A landscape with many valleys, sampled at points; each row gives a point and its height.
A ball rolls from a point to the lowest of its 2 nearest points, and stops where none of them is lower. Distance is the straight distance between rows; heights are no part of it.
puf: [89,91,107,92,89,95,113,93,74,106,94,121,103,97,103,108,98,87,89,118,73,58,113,99,72,101,106,109,111,83,99,132,105,89,126,78,113,123,91,106,95,75,96,108,88,76,112,130,124,115,93,101,108]  (h 6.71)
Deda: [82,95,120,64,93,100,102,77,119,96,84,111,106,105,116,115,92,109,86,100,104,59,118,106,81,83,81,116,121,87,96,92,113,106,97,134,99,100,73,99,95,71,94,96,124,92,88,116,101,103,67,130,98]  (h 4.85)
timan: [114,83,71,138,96,112,112,106,71,77,87,107,75,95,96,95,117,92,95,123,102,108,115,110,115,81,131,98,100,110,107,117,78,88,103,64,76,121,106,85,94,112,108,99,54,79,84,111,119,103,139,121,125]  (h 3.55)
zum: [100,105,100,73,86,96,103,116,73,116,130,93,129,104,81,96,108,103,61,89,90,88,83,106,88,111,92,89,91,98,116,88,104,121,96,109,118,89,100,104,97,96,96,121,97,117,107,97,87,113,78,75,81]  (h 7.83)
Fediv: [92,105,90,98,94,97,82,110,97,116,88,105,105,88,97,101,116,101,122,105,112,117,87,76,118,86,84,130,103,108,82,89,112,108,75,111,79,90,99,87,93,106,86,116,105,95,82,120,96,96,107,86,104]  (h 4.72)
tumo: [104,120,116,124,113,84,89,80,123,100,89,83,69,119,93,109,69,88,95,104,97,104,96,105,104,143,143,77,111,120,89,139,132,107,132,99,112,110,95,106,107,89,94,93,112,136,114,117,116,92,73,78,79]  (h 6.37)
lag: [95,130,94,97,101,95,109,115,68,119,89,133,82,93,78,93,114,75,94,80,105,94,109,81,92,95,131,130,124,71,83,125,97,79,96,76,93,118,102,91,88,128,102,80,80,93,112,127,111,89,80,114,82]  (h 1.71)
nevuz: [79,108,119,103,120,114,83,125,93,93,111,104,94,93,57,121,120,99,115,95,140,89,133,65,68,141,117,113,89,63,116,112,78,105,95,100,86,126,115,122,102,106,82,104,79,74,104,112,66,116,94,107,67]  (h 3.44)
topum: [77,132,97,113,131,77,91,124,93,108,100,97,47,60,58,79,99,99,85,79,100,114,129,82,92,100,141,130,107,101,121,112,77,103,87,89,106,97,99,94,117,116,86,102,100,92,111,93,91,59,106,116,97]  (h 5.47)
goz: [107,66,109,92,121,92,72,102,117,114,102,120,63,115,90,85,120,122,149,80,95,131,110,75,135,92,101,102,102,119,88,95,96,84,81,109,79,94,109,63,67,101,125,109,100,97,88,113,96,103,127,119,141]  (h 4.45)
bab: [85,98,113,94,133,104,66,131,83,103,119,111,56,86,71,93,127,135,77,92,110,108,119,84,96,88,107,105,87,92,122,82,81,118,82,100,76,94,95,118,105,114,92,98,93,102,94,96,72,94,114,103,115]  (h 3.56)
zaguz: [73,116,75,87,110,83,116,124,92,118,103,114,93,70,85,78,93,90,76,80,86,85,122,77,81,94,88,118,102,86,98,78,95,115,72,105,108,112,104,97,94,117,98,101,112,80,120,122,97,55,100,108,102]  (h 3.18)
Revu: [101,70,98,88,110,90,95,117,117,106,131,98,75,117,56,87,105,121,120,97,104,89,94,82,101,140,124,90,99,122,94,97,96,126,76,112,116,92,111,106,101,101,106,143,84,80,95,108,82,70,92,90,93]  (h 3.58)
bofo: [83,105,85,112,113,118,94,97,100,98,93,105,100,88,117,99,116,113,100,87,106,110,122,92,94,102,87,111,85,88,125,88,89,61,98,118,72,96,110,94,83,136,117,50,115,114,96,67,84,82,136,135,104]  (h 5.69)
fesov: [127,102,79,144,99,103,106,116,89,78,94,83,54,106,97,99,124,106,102,142,132,138,97,94,97,99,124,116,86,114,108,117,66,96,87,76,91,117,115,64,100,110,91,105,46,86,73,104,80,100,144,133,109]  (h 4.02)
Zupob: [87,91,80,97,116,80,114,110,131,114,100,87,100,90,66,85,86,103,102,76,78,98,119,83,107,136,100,94,75,123,101,91,79,110,95,128,126,91,94,109,95,85,114,106,132,119,104,71,89,83,108,106,90]  (h 6.28)
Pupo: [123,49,94,73,90,120,116,90,98,92,125,113,110,113,100,115,115,114,123,96,102,94,114,111,91,78,104,75,98,105,118,92,90,90,105,100,104,87,89,91,77,102,133,98,69,68,96,88,92,103,128,102,113]  (h 3.20)
dep: [91,120,81,108,93,108,115,96,109,119,81,83,125,92,117,90,112,94,94,83,108,108,107,101,99,68,56,133,87,90,115,69,105,85,94,128,83,89,84,94,83,121,106,76,113,92,92,59,104,73,119,129,106]  (h 6.15)
gevav: [81,112,101,67,125,103,85,104,57,128,109,104,108,78,89,105,125,107,93,81,82,85,128,84,87,86,70,117,85,76,116,79,102,86,113,100,95,102,99,96,59,109,114,80,108,90,101,107,106,121,105,123,122]  (h 2.62)
moz: [119,114,108,79,96,91,119,79,100,109,101,84,106,117,76,88,97,95,88,64,76,97,84,124,97,107,101,93,110,98,110,116,105,85,130,109,124,92,85,93,89,124,115,74,101,141,105,67,112,113,79,99,79]  (h 6.90)
gima: [102,104,77,119,124,111,86,79,106,75,118,110,82,98,99,107,104,98,59,109,96,92,152,101,71,135,128,86,82,64,128,118,64,105,110,108,78,131,93,119,111,90,95,78,109,115,127,81,89,85,94,106,112]  (h 4.39)
rebav: [91,105,98,101,80,113,98,106,87,120,83,84,101,87,62,91,118,97,104,75,76,120,98,88,107,68,72,117,81,129,90,82,103,107,89,104,106,57,73,98,85,88,89,146,85,79,102,78,107,101,106,88,92]  (h 5.85)
Vugab: [102,104,120,71,82,94,114,92,118,88,73,105,104,102,133,117,76,91,118,116,124,83,89,106,93,102,88,100,132,100,61,86,131,96,80,116,115,106,119,93,120,101,96,111,118,88,110,134,122,82,69,101,90]  (h 3.75)
fir: [89,117,105,86,115,80,109,108,126,107,126,92,103,103,109,100,83,88,109,79,103,93,108,111,129,137,118,90,88,89,116,100,86,118,118,111,102,81,114,124,107,110,100,78,137,145,106,73,67,117,81,113,70]  (h 4.49)
riv: [89,99,124,97,105,78,94,105,123,116,54,79,85,106,121,94,86,127,97,66,102,128,108,141,113,71,59,98,106,125,72,73,128,99,95,110,116,72,93,99,126,103,82,109,117,95,102,121,97,91,82,103,115]  (h 3.85)
Mag: [94,105,96,105,105,102,125,80,102,103,104,110,139,81,99,114,103,92,83,102,91,67,123,95,62,96,77,122,96,80,119,100,89,80,118,118,101,112,82,117,90,75,125,80,125,72,105,79,98,83,117,128,88]  (h 3.57)
pif: [103,73,108,85,89,108,98,109,98,109,98,106,122,81,110,111,111,87,128,85,75,94,90,90,106,68,80,85,71,120,97,94,101,72,114,71,103,84,86,108,75,77,106,118,106,91,84,90,122,143,122,77,114]  (h 4.41)
Gaz: [84,97,103,66,130,100,92,99,60,119,110,106,91,84,109,87,100,107,74,85,65,95,114,129,87,86,76,72,93,83,116,77,124,94,139,71,103,90,101,114,76,121,107,92,106,109,123,103,118,117,96,120,127]  (h 3.12)
Mani: [100,110,104,108,100,110,105,100,73,78,119,104,94,120,119,114,94,94,68,122,112,97,91,126,86,105,125,92,116,76,97,127,104,122,108,78,89,115,115,114,115,111,78,104,85,131,107,126,106,92,74,77,87]  (h 5.75)
teka: [114,85,136,55,105,79,91,102,115,98,118,106,95,113,117,118,92,109,85,85,87,66,102,132,118,87,90,78,97,87,120,79,96,136,106,109,112,91,84,98,110,85,95,84,108,121,84,101,86,154,76,99,87]  (h 3.48)
dur: [98,106,95,120,94,112,104,92,78,101,86,98,95,97,70,97,120,108,86,99,97,114,111,98,103,105,109,113,94,107,119,131,86,88,90,102,91,95,85,95,99,111,94,95,76,103,87,74,105,94,117,103,89]  (h 4.95)
rir: [106,118,80,137,120,108,84,135,101,79,113,86,46,94,94,94,113,101,118,134,139,132,103,75,91,146,137,100,92,98,117,110,65,92,73,91,76,103,116,86,112,111,80,98,65,79,83,103,69,85,118,128,105]  (h 4.53)
gulo: [115,74,99,109,80,100,87,106,124,80,115,94,136,114,127,105,105,98,137,127,136,109,64,85,116,103,108,102,89,97,88,101,110,108,104,114,85,97,106,108,110,82,100,105,110,106,76,91,102,133,97,90,87]  (h 4.04)
fas: [116,62,75,126,97,110,100,103,94,94,107,111,102,88,107,93,113,97,135,122,123,122,92,86,104,110,121,86,86,124,84,118,94,89,97,81,84,121,130,90,95,107,110,107,65,66,78,111,107,104,139,113,123]  (h 3.00)
nopip: [98,128,86,118,134,107,89,95,102,89,106,96,56,97,120,96,99,91,84,116,99,119,126,97,84,142,147,83,102,79,136,134,84,94,107,78,70,112,107,110,114,108,70,78,94,122,127,83,80,78,79,121,103]  (h 4.78)
veres: [83,106,90,109,103,104,121,88,106,91,110,99,100,86,79,103,101,98,55,107,97,70,142,98,67,104,107,111,96,82,129,104,78,110,105,110,97,118,82,126,112,74,104,92,115,89,121,97,85,73,104,116,91]  (h 3.99)
somor: [74,151,79,130,117,89,93,92,90,109,98,90,105,68,84,92,97,92,65,100,69,103,103,100,94,101,99,109,97,96,106,101,116,120,108,106,92,113,85,109,94,98,94,81,122,118,115,91,111,82,115,75,117]  (h 3.29)
Pez: [103,123,91,125,79,126,111,95,101,80,70,79,108,110,69,106,120,94,93,128,106,112,110,80,111,79,97,148,89,110,108,113,78,97,90,105,78,100,81,87,108,87,97,103,60,67,87,77,124,95,127,93,88]  (h 5.36)
gesa: [115,79,119,76,79,104,121,80,100,91,107,113,114,87,91,113,94,93,81,107,69,47,100,96,77,93,82,93,116,91,108,106,98,90,110,99,136,103,61,95,92,52,112,116,96,75,115,103,115,117,89,94,94]  (h 6.49)
nukob: [81,138,103,95,105,100,100,87,83,122,86,91,128,80,90,119,124,93,80,88,69,79,124,90,87,68,60,129,85,89,125,92,101,92,122,101,93,103,73,105,68,81,115,82,116,73,106,72,110,116,107,112,115]  (h 3.09)
zis: [78,119,67,133,114,84,113,121,93,104,76,107,98,54,85,80,101,81,102,80,78,97,133,76,99,88,95,112,89,110,108,98,84,93,75,93,101,120,101,91,110,113,105,91,93,69,106,112,118,70,135,107,118]  (h 2.68)
dozap: [84,91,99,112,123,101,78,96,96,82,107,116,38,100,115,79,98,116,86,113,85,118,106,100,114,115,100,83,109,107,91,85,95,114,61,107,83,111,116,86,109,103,93,113,110,123,77,118,79,88,100,94,139]  (h 2.37)
Nes: [120,86,133,66,82,82,101,93,124,92,64,81,93,113,122,101,77,113,125,93,110,120,78,124,114,81,87,86,116,121,55,62,129,95,79,116,117,90,120,85,130,102,91,117,115,87,119,129,98,91,74,89,107]  (h 2.96)
temur: [134,72,105,94,60,124,120,95,84,77,111,99,141,115,91,131,124,106,102,114,120,91,95,105,91,75,78,92,81,91,122,88,72,104,109,105,99,93,82,96,97,78,117,107,76,71,92,76,96,129,120,82,87]  (h 3.73)
Bem: [85,83,112,83,107,95,99,108,73,113,100,117,85,98,97,94,94,106,100,101,89,91,95,115,89,85,105,92,119,98,96,121,115,103,110,72,104,92,109,116,94,110,91,118,83,85,108,123,105,91,94,106,104]  (h 6.92)
Godon: [106,90,117,82,107,87,84,98,96,103,106,95,106,118,105,121,114,120,88,72,100,98,113,121,123,84,74,100,73,92,129,78,83,112,113,120,86,79,83,92,93,97,98,75,108,140,70,73,82,158,104,97,111]  (h 2.87)
tovit: [83,107,111,71,101,87,102,89,117,102,83,116,83,104,110,118,68,91,112,83,99,80,100,98,95,110,79,107,125,106,75,89,133,107,88,139,108,114,99,89,98,98,108,102,148,111,105,119,113,87,52,111,92]  (h 4.33)
pofa: [128,91,133,65,66,106,91,76,116,80,84,98,104,124,98,101,103,94,126,95,103,89,74,99,119,99,95,106,114,100,84,87,119,89,98,128,111,105,87,75,92,102,106,94,115,118,83,108,108,135,55,97,90]  (h 3.68)
sarod: [121,89,122,86,77,105,105,65,131,81,84,97,101,124,114,105,97,115,85,105,94,70,99,119,99,100,78,103,119,92,108,79,96,94,98,150,101,95,63,70,100,76,105,82,120,124,85,89,102,120,82,115,97]  (h 4.37)
tubis: [98,89,79,125,104,98,94,110,110,104,106,97,88,96,116,80,106,113,134,118,113,133,84,104,110,102,105,104,105,103,68,92,98,106,75,87,87,121,140,86,121,114,109,106,73,62,87,134,79,63,118,114,127]  (h 2.21)
Kezub: [90,102,94,59,109,93,105,113,90,135,114,98,102,90,110,95,84,101,97,72,63,97,90,115,103,91,62,69,96,101,96,57,138,99,110,87,120,86,98,100,63,111,103,108,108,106,120,107,108,104,96,105,117]  (h 3.54)
geg: [80,143,70,104,121,97,91,115,72,124,102,85,111,60,68,93,111,107,87,82,78,124,103,66,114,110,93,118,86,102,104,92,90,102,86,108,94,98,100,99,90,110,97,90,122,116,97,94,110,97,124,81,105]  (h 3.69)
pobe: [117,70,106,99,92,101,84,95,85,84,132,131,120,109,136,122,109,96,119,107,128,108,93,102,102,100,96,83,98,70,112,115,107,91,122,83,79,103,122,90,89,123,116,80,97,110,89,95,106,138,102,83,107]  (h 5.13)
gebef: [112,85,102,106,87,104,97,96,59,91,122,124,94,110,123,109,109,86,105,122,115,116,86,98,104,102,113,97,108,79,89,119,109,104,102,63,80,129,127,91,95,127,103,103,74,119,88,140,110,136,93,78,103]  (h 5.46)
lukon: [80,74,102,75,130,73,106,108,120,118,100,105,84,87,102,87,70,105,111,65,65,90,121,105,114,102,103,86,96,112,98,89,92,115,113,101,119,92,94,112,98,88,110,90,134,110,109,101,107,106,106,112,107]  (h 6.70)
zuv: [100,119,64,128,97,109,115,125,112,89,88,91,88,102,103,104,94,77,113,137,134,114,100,87,83,145,141,123,99,105,90,109,87,103,97,86,72,122,115,96,109,104,82,89,62,77,88,102,102,93,105,124,85]  (h 5.03)
Biveb: [90,121,78,142,99,86,103,92,122,92,67,102,92,94,97,104,80,81,82,122,104,89,117,99,84,117,119,119,118,99,82,125,96,105,92,117,107,130,80,99,117,75,85,92,102,83,107,111,118,66,112,112,103]  (h 5.72)
saruv: [95,63,104,133,133,105,85,105,97,89,81,111,82,81,137,95,87,107,105,120,100,111,114,119,110,97,105,65,104,111,91,115,101,94,105,73,85,113,121,118,111,92,109,101,114,97,87,122,120,97,117,95,134]  (h 2.47)
voba: [116,79,100,83,83,104,77,101,101,121,107,93,100,104,98,101,133,115,141,74,114,127,83,61,136,68,92,108,89,116,88,73,109,89,87,111,82,93,92,76,69,103,103,117,103,101,82,103,85,114,126,95,125]  (h 5.11)
Sepak: [111,86,100,83,84,108,125,74,98,112,82,96,99,106,90,85,96,92,114,76,81,118,91,126,98,80,82,91,116,116,88,96,118,70,103,105,115,84,77,80,87,119,113,92,96,100,110,99,115,90,90,103,97]  (h 7.26)
furi: [109,108,98,116,93,114,111,122,63,93,109,106,126,103,68,135,128,91,100,111,128,82,110,84,75,136,109,99,78,79,112,120,80,94,110,86,96,133,116,122,104,108,95,100,60,81,95,106,86,125,116,86,79]  (h 3.88)
reso: [90,88,92,67,97,105,109,97,92,116,119,130,91,95,101,110,102,95,118,106,83,61,130,62,83,99,89,93,97,87,89,78,102,103,87,106,94,132,106,91,79,95,123,105,96,57,103,144,104,89,108,99,120]  (h 1.99)
Domog: [127,112,89,131,67,117,107,63,104,62,96,84,106,128,112,112,93,109,65,157,112,109,79,124,98,90,102,103,101,107,98,96,89,124,92,116,98,106,88,83,122,76,93,111,81,124,101,96,113,90,105,82,103]  (h 8.22)
bonof: [104,51,104,69,119,100,89,107,127,104,113,119,84,113,91,98,113,122,136,82,100,94,118,92,117,110,119,77,94,113,104,98,89,84,100,102,91,90,104,91,85,95,121,96,86,90,86,96,100,116,123,113,103]  (h 3.78)
zep: [99,78,96,112,107,97,77,90,105,93,131,104,84,100,138,84,91,122,111,101,103,125,87,93,132,100,81,77,93,100,93,75,112,113,68,106,78,109,133,87,101,109,104,105,118,125,85,115,70,91,118,91,137]  (h 2.98)
bop: [125,54,121,89,93,90,107,96,146,83,74,89,76,129,131,93,89,121,133,107,113,114,96,118,120,77,95,96,109,116,99,93,100,90,108,118,104,84,91,82,106,82,109,88,98,110,81,102,95,114,118,126,110]  (h 0.83)
bola: [110,117,82,110,65,125,127,99,71,105,103,96,140,89,99,90,92,77,87,119,80,92,65,102,93,75,72,87,88,115,96,100,107,100,103,71,115,95,100,109,102,94,92,134,84,86,115,94,115,100,123,66,105]  (h 1.78)
Butek: [105,79,107,86,93,87,119,115,124,97,105,106,97,104,104,88,60,89,139,94,120,102,85,108,104,142,121,89,128,109,81,113,125,110,103,93,133,93,123,99,109,118,116,113,102,91,113,107,109,86,64,96,72]  (h 7.49)
Mesan: [97,128,107,110,91,115,96,94,110,105,76,98,154,110,87,98,107,83,108,99,94,87,79,97,94,79,84,123,92,111,88,117,107,85,119,96,117,71,82,118,99,80,99,115,116,78,102,61,119,113,101,88,84]  (h 5.05)
sofib: [111,98,98,97,92,97,95,91,104,83,128,101,116,116,96,117,104,104,66,94,97,97,98,110,96,132,103,80,96,80,128,105,72,114,98,124,101,95,97,98,116,80,108,97,112,142,97,78,86,120,81,71,93]  (h 8.06)
Gev: [87,143,82,125,134,89,95,119,97,100,91,111,43,80,99,71,93,74,107,93,105,115,122,87,93,130,144,108,126,83,116,119,75,87,88,72,86,110,121,99,114,122,80,85,92,96,119,110,96,58,87,126,98]  (h 5.12)
Bos: [104,100,86,127,120,106,95,73,101,88,111,110,117,98,102,119,98,91,96,91,91,95,138,99,87,152,125,74,90,84,116,130,75,67,125,106,90,126,96,103,96,92,120,59,121,121,104,51,88,113,105,109,93]  (h 4.84)
ligu: [91,92,115,123,117,107,78,128,85,90,114,96,63,104,53,112,129,143,97,95,129,125,105,85,108,103,100,94,78,114,127,99,63,118,75,109,84,77,97,102,104,107,100,122,75,100,88,79,56,94,143,94,99]  (h 4.05)
zadiz: [113,117,92,124,73,108,118,69,96,86,68,78,79,121,110,83,96,109,72,127,90,129,91,114,108,81,82,105,115,111,85,91,97,99,77,109,88,109,101,76,127,105,92,111,92,111,100,125,100,77,113,96,120]  (h 7.93)
vidu: [137,115,104,111,83,109,113,84,126,87,90,82,135,109,81,88,70,84,80,101,70,83,60,99,113,86,90,83,104,129,91,80,98,106,92,94,144,81,69,112,107,73,112,122,118,94,131,72,127,99,103,65,84]  (h 6.54)
Fenam: [84,107,93,139,131,91,80,95,96,99,92,103,94,79,117,100,84,95,77,118,85,88,119,112,85,93,111,84,101,98,107,129,109,106,117,83,83,109,103,126,115,84,91,93,113,109,109,114,110,96,121,93,118]  (h 2.90)
kosat: [98,55,102,97,119,87,87,107,104,86,120,107,46,108,91,80,96,122,95,99,75,106,101,110,117,124,118,64,105,126,90,97,86,117,80,88,115,100,106,99,117,89,98,130,101,100,84,112,83,83,95,91,121]  (h 2.94)
kul: [114,125,114,114,91,100,96,93,103,98,77,58,136,120,94,93,79,115,91,129,115,121,65,125,103,73,109,105,109,124,85,111,123,113,121,86,120,74,101,126,130,94,89,123,96,103,111,99,126,98,89,64,81]  (h 7.11)
fabe: [90,95,106,78,108,90,91,108,117,129,94,80,108,108,135,98,88,123,107,75,118,98,93,139,104,57,70,103,104,98,102,61,123,99,95,110,98,69,104,108,96,119,86,97,104,101,94,94,76,86,96,129,104]  (h 4.56)
buz: [91,128,115,102,89,92,108,94,78,113,93,76,118,103,93,106,103,104,66,121,90,91,68,142,85,76,94,105,110,108,110,126,125,126,123,84,120,77,91,124,107,89,77,130,79,104,129,89,106,95,82,81,83]  (h 6.86)
Tuf: [115,86,109,79,76,107,116,85,106,78,90,93,113,99,92,105,84,96,85,114,86,79,77,101,103,90,100,90,105,117,88,87,94,116,82,107,125,92,82,95,105,64,96,129,102,91,101,105,119,103,92,73,96]  (h 6.21)
tun: [127,61,130,73,85,91,97,108,133,97,91,90,105,112,145,103,70,100,144,96,110,103,73,111,127,74,102,87,117,106,83,77,125,105,100,97,115,92,102,94,114,101,104,97,110,89,95,119,100,120,106,105,98]  (h 1.92)
Desas: [123,78,97,114,97,98,88,94,115,71,114,99,105,122,121,134,84,121,69,131,126,94,84,126,101,115,120,72,106,92,111,112,74,128,102,103,114,96,83,100,124,69,89,110,94,127,96,87,110,116,100,72,92]  (h 8.29)
lan: [96,133,87,84,105,104,94,105,77,132,87,110,88,78,66,87,106,99,100,72,82,122,85,75,116,82,78,127,111,108,82,86,111,93,70,108,97,94,85,66,82,118,92,100,111,102,94,114,108,92,92,100,104]  (h 4.22)
bonob: [119,90,100,104,66,123,114,82,120,74,70,88,109,120,67,95,109,98,106,123,111,96,92,87,103,98,104,127,96,114,92,103,79,104,95,130,109,92,69,77,99,73,100,122,80,88,85,82,124,113,94,94,92]  (h 5.80)
pob: [93,115,112,56,99,114,103,98,72,101,127,97,96,104,83,96,112,103,54,86,84,86,104,117,86,98,86,107,109,74,106,88,107,122,92,118,99,113,98,95,86,111,92,92,97,126,109,110,87,99,69,106,101]  (h 7.63)
kubov: [94,130,91,99,65,104,120,119,82,108,103,99,146,100,107,103,97,88,89,130,113,68,74,89,83,98,89,118,95,97,88,100,96,106,102,93,123,100,111,119,109,91,82,130,88,76,110,111,101,88,87,90,84]  (h 1.22)
sab: [104,60,98,106,93,103,103,104,84,79,101,92,88,122,78,105,127,130,91,98,114,129,102,118,114,92,116,98,85,126,124,121,79,98,100,101,97,69,106,102,100,105,94,108,68,113,88,61,79,103,126,106,89]  (h 4.55)
Romo: [82,104,96,71,73,97,119,116,94,119,105,120,115,94,95,110,100,92,111,117,95,57,96,64,77,101,78,109,98,101,84,94,98,102,94,117,113,104,99,95,96,84,99,135,96,61,120,126,93,84,91,93,93]  (h 1.79)
balaz: [118,102,101,120,72,111,108,90,67,84,115,110,149,118,88,138,119,100,70,125,114,79,104,94,74,105,89,94,75,79,117,111,66,111,109,100,115,120,97,102,108,70,99,114,71,81,92,91,95,131,101,69,87]  (h 4.12)
novir: [131,107,118,99,99,90,114,108,134,104,107,86,131,98,110,89,65,98,86,97,85,86,62,121,113,101,97,78,121,105,106,99,105,101,101,99,146,85,95,129,120,104,111,92,133,120,124,93,107,100,95,76,63]  (h 6.89)
nir: [117,112,116,102,95,114,83,105,116,90,110,101,164,108,97,105,108,91,112,112,114,68,82,72,110,98,81,113,79,100,101,84,99,89,97,114,99,86,89,115,104,69,104,111,133,93,72,74,103,143,95,83,83]  (h 4.60)
pugob: [94,61,98,118,117,103,101,98,122,88,74,98,83,110,115,95,98,116,114,116,111,115,110,124,99,81,97,101,107,113,109,118,93,75,101,105,93,94,99,97,103,93,101,90,86,97,86,102,110,83,123,129,118]  (h 1.77)
lazib: [102,111,67,137,93,102,104,100,102,92,96,96,75,111,90,106,85,67,79,119,99,91,106,88,91,156,140,100,102,105,95,129,94,111,87,85,88,141,97,95,109,92,83,100,84,97,101,126,113,81,95,109,92]  (h 5.43)
Vazor: [88,83,91,94,123,111,92,97,92,99,122,117,91,108,108,97,108,113,106,91,101,102,136,100,93,132,127,84,93,81,116,113,77,65,118,102,92,101,120,117,99,125,111,70,102,117,110,56,76,92,110,122,93]  (h 5.26)
rud: [124,94,90,115,63,118,125,91,107,89,89,78,135,115,88,75,80,89,128,132,116,120,52,99,101,90,113,109,96,110,69,85,90,98,95,101,126,96,119,92,124,109,99,124,83,89,115,96,110,65,89,91,95]  (h 2.39)
Sok: [105,120,103,122,105,103,94,96,112,93,87,77,87,123,120,103,91,110,90,127,120,119,82,115,100,122,119,84,114,101,97,120,116,115,105,94,92,92,109,108,127,104,80,105,110,146,98,111,94,92,74,84,92]  (h 6.04)
fasos: [119,81,87,129,76,106,117,86,119,92,91,72,110,104,116,75,108,112,127,110,100,145,65,112,121,94,93,105,96,109,58,90,98,91,91,106,110,116,125,75,126,104,117,115,61,76,115,118,72,54,105,105,118]  (h 1.19)
Potuv: [84,140,75,137,91,93,115,120,85,106,84,94,121,67,101,89,100,83,87,100,81,95,98,81,94,82,90,110,79,116,109,103,96,112,85,77,98,109,106,115,112,93,93,118,88,64,97,105,108,89,141,81,104]  (h 2.25)
vur: [98,89,114,100,87,94,92,83,105,84,101,98,91,100,141,99,77,102,121,134,126,120,82,94,118,116,94,97,115,100,68,76,127,118,76,109,80,122,132,89,120,95,93,115,113,107,87,143,95,84,97,89,113]  (h 3.70)
fuze: [96,143,95,109,80,113,99,97,100,122,75,84,131,97,88,89,106,75,95,84,88,121,88,97,100,51,58,132,98,106,77,81,121,98,90,94,97,70,83,87,91,117,84,125,99,75,116,75,124,99,97,94,96]  (h 5.48)
Lasel: [121,64,104,92,96,105,95,106,89,98,118,108,131,106,132,113,117,101,130,89,104,108,82,108,122,67,90,66,80,109,112,98,102,77,115,86,87,86,116,101,88,106,110,94,100,107,88,69,92,149,131,81,103]  (h 4.77)
puli: [101,119,112,98,111,85,98,80,92,111,102,92,102,109,83,100,90,97,65,84,79,95,91,129,89,103,119,87,116,111,103,137,128,102,134,91,122,101,82,118,101,105,100,89,105,129,120,102,114,94,73,80,82]  (h 6.63)
lav: [89,105,103,90,89,103,106,120,108,108,105,104,120,102,80,108,115,80,114,103,135,81,110,81,80,143,111,122,101,72,93,115,98,101,104,120,98,110,103,114,88,98,96,93,100,83,101,108,85,94,62,118,71]  (h 2.86)
mor: [102,114,122,92,110,93,79,89,107,115,89,86,107,113,121,112,90,101,93,72,82,103,103,134,117,64,68,87,93,116,106,86,124,96,125,106,90,79,75,106,86,94,101,75,125,131,80,94,120,145,111,100,112]  (h 2.18)
nup: [88,136,102,101,101,88,105,99,81,116,107,102,125,81,73,108,119,70,91,86,97,83,117,90,74,117,117,132,111,79,96,142,106,92,117,89,108,133,108,115,85,101,91,87,106,100,114,103,100,108,67,115,79]  (h 2.27)
Mok: [77,137,91,122,110,97,88,86,138,95,76,95,99,95,101,106,107,99,102,120,113,96,121,98,84,110,106,138,104,90,101,124,106,95,105,129,88,100,80,97,107,89,84,66,107,109,91,89,100,91,93,118,97]  (h 5.34)
Muro: [91,95,107,66,86,102,96,99,99,124,93,113,103,73,125,112,87,87,133,77,67,92,83,89,112,82,72,81,90,122,74,73,130,83,105,82,126,90,100,86,82,88,104,122,130,91,99,112,116,128,96,73,116]  (h 4.03)
Pir: [105,103,116,94,98,93,123,112,114,108,114,101,121,86,130,91,61,89,106,94,112,88,75,108,91,121,100,66,122,91,101,106,136,89,113,82,136,97,127,126,103,122,122,91,131,103,121,112,114,84,81,84,67]  (h 7.18)
ribuz: [120,111,86,115,87,108,121,84,90,114,88,90,83,106,109,73,98,93,101,90,90,143,93,115,109,68,72,101,109,99,86,83,116,81,85,99,88,105,104,68,93,136,104,82,87,108,110,120,103,68,128,104,122]  (h 7.61)
pitid: [69,97,113,96,123,93,72,104,94,102,85,102,46,91,99,87,111,126,71,90,92,113,115,108,110,76,86,110,116,105,108,87,107,118,84,112,83,84,77,91,98,99,76,95,108,127,82,107,94,112,96,112,127]  (h 2.99)
bedin: [112,69,101,109,110,113,80,101,76,70,143,133,65,120,139,107,106,99,107,134,139,131,96,95,102,119,133,78,111,81,100,110,93,119,108,67,70,105,133,102,106,131,98,109,64,111,93,112,89,109,85,87,124]  (h 5.77)
Puna: [95,77,106,97,132,75,100,90,102,102,118,102,108,83,95,104,86,103,81,76,66,80,124,116,91,107,113,78,92,112,121,119,90,94,142,83,123,99,86,130,96,72,112,87,132,115,121,73,111,107,112,106,103]  (h 6.98)
gumi: [103,119,134,85,85,87,81,94,123,109,82,98,129,118,107,115,99,90,126,71,101,84,83,109,132,86,80,119,99,110,96,95,119,103,120,113,103,86,83,106,92,95,99,88,125,120,68,93,111,150,63,104,84]  (h 2.93)
tifoz: [104,96,133,65,113,85,93,116,115,101,155,113,108,117,120,117,97,103,103,74,111,84,111,115,121,123,112,93,82,72,124,77,88,135,109,105,105,82,122,108,96,114,109,68,107,126,86,79,64,141,66,97,79]  (h 4.00)
kevo: [68,128,94,114,120,86,82,108,127,111,96,90,91,93,104,102,106,102,107,85,108,107,113,86,108,135,119,112,95,97,107,119,107,100,106,114,80,89,108,119,100,98,92,79,135,134,106,80,76,102,77,114,78]  (h 4.92)
Gigu: [109,82,87,118,82,110,96,109,121,93,88,91,140,112,98,76,92,88,152,114,121,132,63,73,120,90,88,115,87,120,58,94,103,96,94,106,105,95,114,105,125,97,96,129,107,81,94,85,110,98,98,87,94]  (h 3.27)
Nep: [81,123,114,83,111,115,94,101,79,108,128,120,95,100,115,97,103,91,94,91,109,97,103,89,103,116,103,108,117,67,95,100,128,109,103,86,89,114,120,112,73,134,98,77,113,122,101,122,100,100,60,101,96]  (h 7.38)
tozi: [108,64,102,67,94,109,110,86,106,116,116,123,108,92,123,112,98,91,137,91,89,66,108,99,83,79,87,79,102,90,99,81,112,69,107,95,99,99,95,84,68,97,132,94,96,63,107,110,113,96,114,108,124]  (h 2.63)
Goge: [68,99,97,77,135,77,81,119,101,105,103,94,64,74,46,92,100,113,92,62,82,106,120,67,100,127,128,116,82,116,109,102,81,112,106,101,107,106,101,121,97,103,93,101,127,114,115,89,86,94,91,119,88]  (h 5.84)
tum: [88,131,77,110,87,98,123,125,81,109,88,111,107,102,100,95,118,93,104,96,124,104,107,103,91,87,124,139,112,85,103,104,98,82,95,78,88,101,115,104,101,143,91,70,65,81,112,104,98,73,127,121,80]  (h 2.28)
Vozed: [94,85,100,101,125,108,97,104,76,114,118,125,88,92,111,82,91,96,116,90,97,104,102,101,96,100,110,82,118,96,96,110,118,83,106,61,83,100,130,109,87,145,117,82,101,113,105,115,101,87,97,101,103]  (h 7.14)

For each start below, name the point where the ball stops.
ribuz: gevav
Zupob: gevav
bofo: gevav
kul: gevav
voba: kubov

Call two points neighbours if one is among the 2 nearest of the other. Go from one point of each pair to the other, from neighbour to neighbour, staying as low as possible. Name the highest point that can't be avoided.
dozap and kubov: bonof
mor and kubov: Deda
bop and lag: balaz
bop and dozap: Vugab
